Points, in no order, along strands that fork and pass close to each other.
(in the rows, 100 means zero)
Two points are linked if the straight distance between their rows is under 83.5. Some points are linked to none.
Z476: 77  115  99  94  86  113  101  72  69  108  126  76  133  116  98  90  119  107  105  83  96  115  102  105  102  111  84  125  104  127
Z734: 83  103  82  115  109  104  116  74  62  102  123  85  120  73  79  51  127  115  118  78  89  117  97  104  92  121  85  59  106  111
Z795: 80  107  93  64  69  93  77  110  108  87  115  153  92  116  123  98  53  98  96  101  157  87  90  114  132  63  116  115  110  104
Z799: 92  100  101  104  84  94  91  126  107  100  109  94  171  98  125  73  134  112  99  107  127  102  94  126  89  121  66  96  120  95
Z692: 113  103  112  87  89  64  74  116  130  89  94  128  112  104  121  82  62  104  84  123  141  90  98  104  114  71  122  101  133  100
Z962: 94  83  82  114  115  97  131  52  49  118  91  78  101  86  84  65  114  110  125  57  69  121  97  103  96  82  115  90  72  124
Z599: 71  104  82  86  95  94  106  122  110  112  108  73  162  109  103  76  125  105  125  75  129  134  86  113  98  115  99  145  96  114
Z85: 124  108  90  103  114  84  111  75  80  115  76  89  88  98  89  98  86  118  115  88  85  83  107  116  116  85  123  130  78  92
Z855: 120  86  108  115  126  78  139  81  82  100  63  75  80  85  78  109  117  93  103  112  45  90  93  92  82  110  96  90  79  77
Z973: 70  106  86  106  87  75  82  62  80  89  111  131  118  79  113  80  87  109  94  87  127  101  104  107  115  77  96  89  116  119
Z847: 107  107  93  105  110  86  120  88  87  101  91  69  94  88  83  100  117  108  112  107  75  87  103  97  97  110  109  127  70  83
Z569: 140  103  87  106  126  57  112  90  104  113  48  71  103  92  102  88  110  135  123  77  95  114  91  95  92  74  137  105  90  85
Z242: 87  97  96  76  62  105  88  116  104  100  134  125  112  86  135  89  95  92  115  71  161  107  109  120  121  88  104  114  123  109
Z788: 85  108  130  101  68  85  133  66  113  75  114  146  80  111  98  100  70  59  70  125  114  104  78  79  112  102  76  66  105  83
Z620: 77  94  95  106  85  62  89  75  70  77  109  146  104  61  105  70  80  78  90  119  128  107  87  88  116  77  92  65  110  102
Z18: 106  84  80  90  108  99  85  79  69  107  116  80  108  78  105  107  108  122  108  70  100  101  111  117  106  85  126  103  112  120
Z741: 76  115  104  81  74  141  77  106  95  112  147  119  111  124  117  120  97  78  114  69  129  91  117  111  114  112  77  113  113  105
Z884: 137  94  93  109  129  70  77  127  132  116  80  94  95  119  108  107  112  117  116  108  78  80  114  98  74  77  106  86  121  85
Z957: 91  95  102  104  110  129  103  110  59  136  102  38  142  108  85  95  134  103  123  76  69  110  95  126  65  127  88  150  86  117
Z663: 79  97  71  119  106  132  127  46  44  109  96  85  93  92  69  89  107  100  114  76  59  120  111  86  95  104  81  105  64  132
Z769: 90  120  134  95  97  155  93  99  111  105  124  94  72  138  86  126  73  98  95  113  93  95  114  110  113  113  101  135  74  91
Z835: 127  82  93  71  106  123  102  124  110  118  98  77  80  120  86  130  97  79  118  97  111  102  141  101  126  103  128  129  64  93
Z785: 88  101  72  100  95  69  96  80  85  101  116  82  131  87  101  82  120  127  123  82  111  98  88  133  112  81  119  89  111  106
Z395: 88  95  89  102  105  80  119  97  111  105  82  81  143  100  107  60  129  111  106  75  123  131  86  98  111  104  106  113  96  114
Z872: 76  96  95  71  85  115  118  142  109  127  95  79  145  118  99  103  102  102  120  85  127  115  97  101  101  143  92  156  104  95
Z683: 87  88  91  62  90  121  111  155  129  126  117  80  124  116  110  130  115  85  127  64  133  105  114  123  102  122  107  132  104  102
Z7: 99  124  90  81  86  108  89  124  119  93  105  156  66  112  99  117  63  103  90  103  140  105  85  104  137  84  120  103  94  84
Z547: 78  93  78  106  101  107  113  47  60  104  107  114  68  71  84  124  86  92  110  88  84  99  112  89  101  76  92  96  82  124
Z636: 83  128  132  92  89  132  108  103  117  107  120  95  93  127  97  107  89  97  82  115  97  103  98  88  103  123  70  132  96  96
Z268: 119  98  107  95  114  124  126  68  89  85  88  125  32  114  60  142  51  80  97  115  63  85  119  101  119  83  122  112  70  100
Z397: 67  99  89  111  102  124  113  56  56  85  113  95  82  76  75  105  106  98  94  97  60  100  107  92  91  110  71  98  85  135
Z929: 65  117  121  111  86  125  89  111  79  107  115  71  152  111  99  84  116  106  93  123  90  103  80  114  79  141  73  107  121  109
Z210: 83  105  129  111  85  97  120  76  100  67  108  138  85  81  97  115  98  68  76  133  91  109  78  74  93  118  67  60  87  84
Z519: 89  107  100  104  72  113  88  88  80  88  131  118  119  86  131  94  93  89  87  100  130  106  102  99  112  100  72  85  112  120
Z173: 101  110  110  111  103  90  92  94  105  87  113  118  94  82  109  88  100  99  71  134  104  109  88  93  85  78  85  58  110  88
Z389: 100  100  107  116  95  57  105  75  114  84  86  110  101  89  98  98  98  88  84  112  101  101  79  80  87  92  92  73  95  92
Z729: 106  87  82  105  116  124  85  71  66  116  113  98  81  87  96  120  99  95  109  91  93  87  117  93  102  91  110  110  80  107
Z528: 96  101  96  66  84  104  100  162  154  119  108  101  129  132  122  121  123  101  117  92  149  113  103  102  95  117  109  113  112  104
Z406: 69  91  64  115  97  92  120  57  70  91  110  116  95  57  87  71  114  99  121  85  108  116  82  100  94  102  93  55  99  111
Z388: 120  88  93  84  112  115  90  142  124  124  100  92  85  125  105  124  90  102  101  79  104  81  129  126  118  112  128  131  89  87
Z271: 88  97  76  108  95  70  141  41  77  110  99  95  94  68  77  69  110  105  119  67  89  120  81  99  98  77  108  61  96  100
Z224: 107  109  99  102  106  103  89  104  118  97  112  89  122  106  107  108  108  102  93  93  100  96  102  111  97  111  104  103  104  106
Z116: 97  81  103  117  105  113  99  74  73  92  111  115  60  42  93  94  98  102  85  112  73  95  106  77  91  99  99  54  107  98
Z42: 87  96  70  105  113  103  99  109  95  95  99  70  132  98  84  53  146  124  122  81  105  138  105  107  91  133  96  60  108  113
Z909: 97  108  95  78  84  77  89  112  126  100  107  122  108  101  128  95  90  100  101  92  147  96  95  103  128  92  111  112  116  97
Z441: 70  90  100  67  65  125  89  107  124  117  141  123  104  122  115  113  77  80  113  55  146  91  121  119  132  97  98  121  120  126
Z259: 66  96  80  110  79  70  102  63  76  97  108  106  134  84  102  52  114  123  107  84  120  109  73  122  107  76  92  95  108  118
Z498: 110  83  84  118  122  90  97  114  100  111  87  54  118  96  99  72  148  122  122  90  77  112  106  102  70  106  100  76  102  109
Z71: 86  109  110  76  91  147  78  100  94  109  129  79  122  119  90  138  112  74  111  89  106  104  110  101  108  123  92  123  97  98
Z931: 78  114  95  98  86  96  82  147  116  101  117  106  152  117  122  81  122  82  99  125  152  113  83  91  86  124  63  101  119  97
Z917: 83  101  88  86  90  137  107  93  52  129  119  58  147  113  82  104  124  95  125  77  93  111  116  120  97  124  96  152  86  108
Z130: 102  117  114  102  103  127  102  83  103  83  101  114  64  113  89  130  69  95  91  113  74  79  121  104  124  98  109  128  77  113
Z192: 140  75  131  104  126  120  103  121  118  82  73  88  34  107  73  120  100  83  79  126  31  73  113  77  91  113  97  105  76  88
Z180: 129  102  124  104  109  110  87  113  123  117  106  99  88  127  104  128  63  113  80  93  94  79  123  147  111  100  125  121  111  95
Z495: 103  100  90  97  111  95  120  65  72  89  87  125  61  75  70  141  47  84  94  107  72  87  108  96  118  86  127  99  96  90
Z695: 107  94  106  66  98  142  103  124  105  127  126  73  109  128  92  129  115  74  119  93  102  93  129  97  113  130  114  146  79  83
Z366: 97  90  123  128  89  106  109  77  77  83  98  135  52  58  106  106  68  94  68  127  77  81  96  92  95  91  82  55  121  93
Z95: 78  109  82  78  96  99  99  159  137  105  102  104  129  114  114  87  143  100  119  119  149  122  91  82  93  110  82  110  108  88
Z80: 74  104  106  90  74  75  121  64  121  76  110  136  100  97  91  92  83  64  97  101  132  111  88  74  124  95  94  91  100  95
Z262: 144  87  117  115  121  122  83  136  118  103  85  89  50  105  86  113  79  110  75  118  61  80  122  100  93  110  125  123  77  81
Z596: 133  105  96  101  102  58  110  92  111  106  64  93  103  99  108  89  81  129  109  85  106  80  95  111  101  78  147  126  110  92
Z121: 124  85  72  110  124  77  84  130  114  131  99  71  112  104  114  96  136  123  112  96  89  110  120  109  70  81  119  89  111  91
Z552: 123  100  79  105  119  68  114  110  105  129  75  64  130  107  101  82  132  130  121  59  102  121  89  102  105  78  119  109  93  116
Z293: 89  109  93  80  89  153  68  119  110  104  133  113  69  119  101  120  82  77  97  83  118  104  115  92  118  85  120  97  89  96
Z301: 127  102  115  121  99  78  69  158  133  94  89  145  106  137  146  92  104  81  75  144  128  91  80  87  87  73  77  67  108  101
Z831: 102  98  120  115  110  115  120  123  122  63  74  110  75  110  91  117  95  79  59  135  70  116  74  74  71  135  70  68  100  84
Z597: 103  85  107  105  113  120  101  114  85  121  103  48  141  106  87  68  144  112  114  99  58  102  95  122  68  125  85  104  108  106
Z623: 144  98  126  115  120  94  86  124  121  98  74  99  86  100  115  112  66  132  91  107  87  75  121  119  101  87  132  111  129  92
Z862: 90  95  91  100  98  74  114  38  74  77  84  128  82  72  88  124  75  81  93  98  89  98  98  95  102  78  106  71  102  101
Z203: 65  112  93  93  77  121  89  107  87  105  127  85  157  119  103  105  110  99  91  93  121  104  87  115  88  130  66  137  112  117
Z662: 125  102  108  102  98  117  54  148  118  94  91  133  75  102  131  113  93  91  85  119  130  85  86  95  102  87  117  59  108  72
Z792: 146  96  91  124  135  58  105  100  111  118  50  70  106  99  105  92  120  134  126  97  71  87  101  94  73  72  112  81  116  87
Z849: 115  114  99  99  114  66  104  78  116  84  76  97  88  96  96  110  70  111  94  117  88  106  90  83  105  85  110  89  105  85
Z424: 112  112  131  118  115  123  82  147  133  68  77  109  73  123  98  113  108  98  74  131  65  88  84  69  83  114  82  90  93  85
Z425: 150  93  116  119  125  99  107  112  115  100  55  90  62  83  106  103  72  129  95  107  64  89  117  93  87  95  119  99  94  84
Z702: 133  107  114  127  108  94  84  142  143  90  77  109  74  124  112  102  109  124  77  130  93  74  100  88  85  116  68  87  94  96
Z454: 108  88  99  101  101  115  88  92  81  89  111  94  72  71  96  114  103  103  78  113  73  88  115  88  94  92  112  95  91  91
Z728: 80  97  127  105  98  96  126  78  100  52  77  109  89  95  95  113  101  69  56  129  65  128  72  81  81  142  60  64  95  107
Z316: 72  87  104  84  71  72  91  79  100  95  123  142  100  83  111  74  100  69  101  124  152  102  77  82  121  76  89  95  113  111
Z523: 121  90  133  110  132  93  118  107  109  88  64  71  65  104  75  103  119  94  94  134  35  79  114  88  90  106  99  106  81  96
Z89: 141  106  118  125  115  92  71  155  134  99  84  125  71  112  119  112  92  115  96  120  98  72  91  78  89  87  102  65  111  68
Z998: 110  115  115  98  100  56  97  78  109  69  72  118  92  93  112  95  56  113  71  124  111  86  90  95  103  78  123  95  131  95

Follow the links from the first point to the second, and from the first to the third. Name the last point that the two ways share.
Z192; Z973; Z799 -> Z569
Z42; Z130; Z728 -> Z547
Z268; Z931; Z788 -> Z547
Z998; Z957; Z799 -> Z569
Z728; Z476; Z884 -> Z498
Z835; Z734; Z476 -> Z498

A fork is a point with three links, a tip a point with one. Leave the first point through the second and follow the links. Name the first fork or tip that comes.
Z425; Z623 -> Z909
Z799; Z931 -> Z569
Z662; Z89 -> Z973
Z973; Z620 -> Z662

Name the points in between on the shortest way along the links from the first point to the second, in order.
Z80; Z130 -> Z316 > Z620 > Z973 > Z259 > Z785 > Z18 > Z729 > Z547 > Z862 > Z495 > Z268
Z683; Z788 -> Z872 > Z599 > Z395 > Z552 > Z569 > Z792 > Z884 > Z121 > Z498 > Z42 > Z734 > Z406 > Z271 > Z962 > Z663 > Z397 > Z547 > Z729 > Z18 > Z785 > Z259 > Z973 > Z620 > Z316 > Z80
Z441; Z734 -> Z741 > Z71 > Z695 > Z835 > Z388 > Z180 > Z623 > Z425 > Z262 > Z192 > Z523 > Z855 > Z847 > Z85 > Z596 > Z569 > Z792 > Z884 > Z121 > Z498 > Z42
Z702; Z973 -> Z424 > Z831 > Z728 > Z210 > Z788 > Z80 > Z316 > Z620
Z695; Z173 -> Z71 > Z741 > Z441 > Z242 > Z909 > Z692 > Z998 > Z849 > Z389
Z271; Z203 -> Z406 > Z734 > Z42 > Z498 > Z597 > Z957 > Z917 > Z476
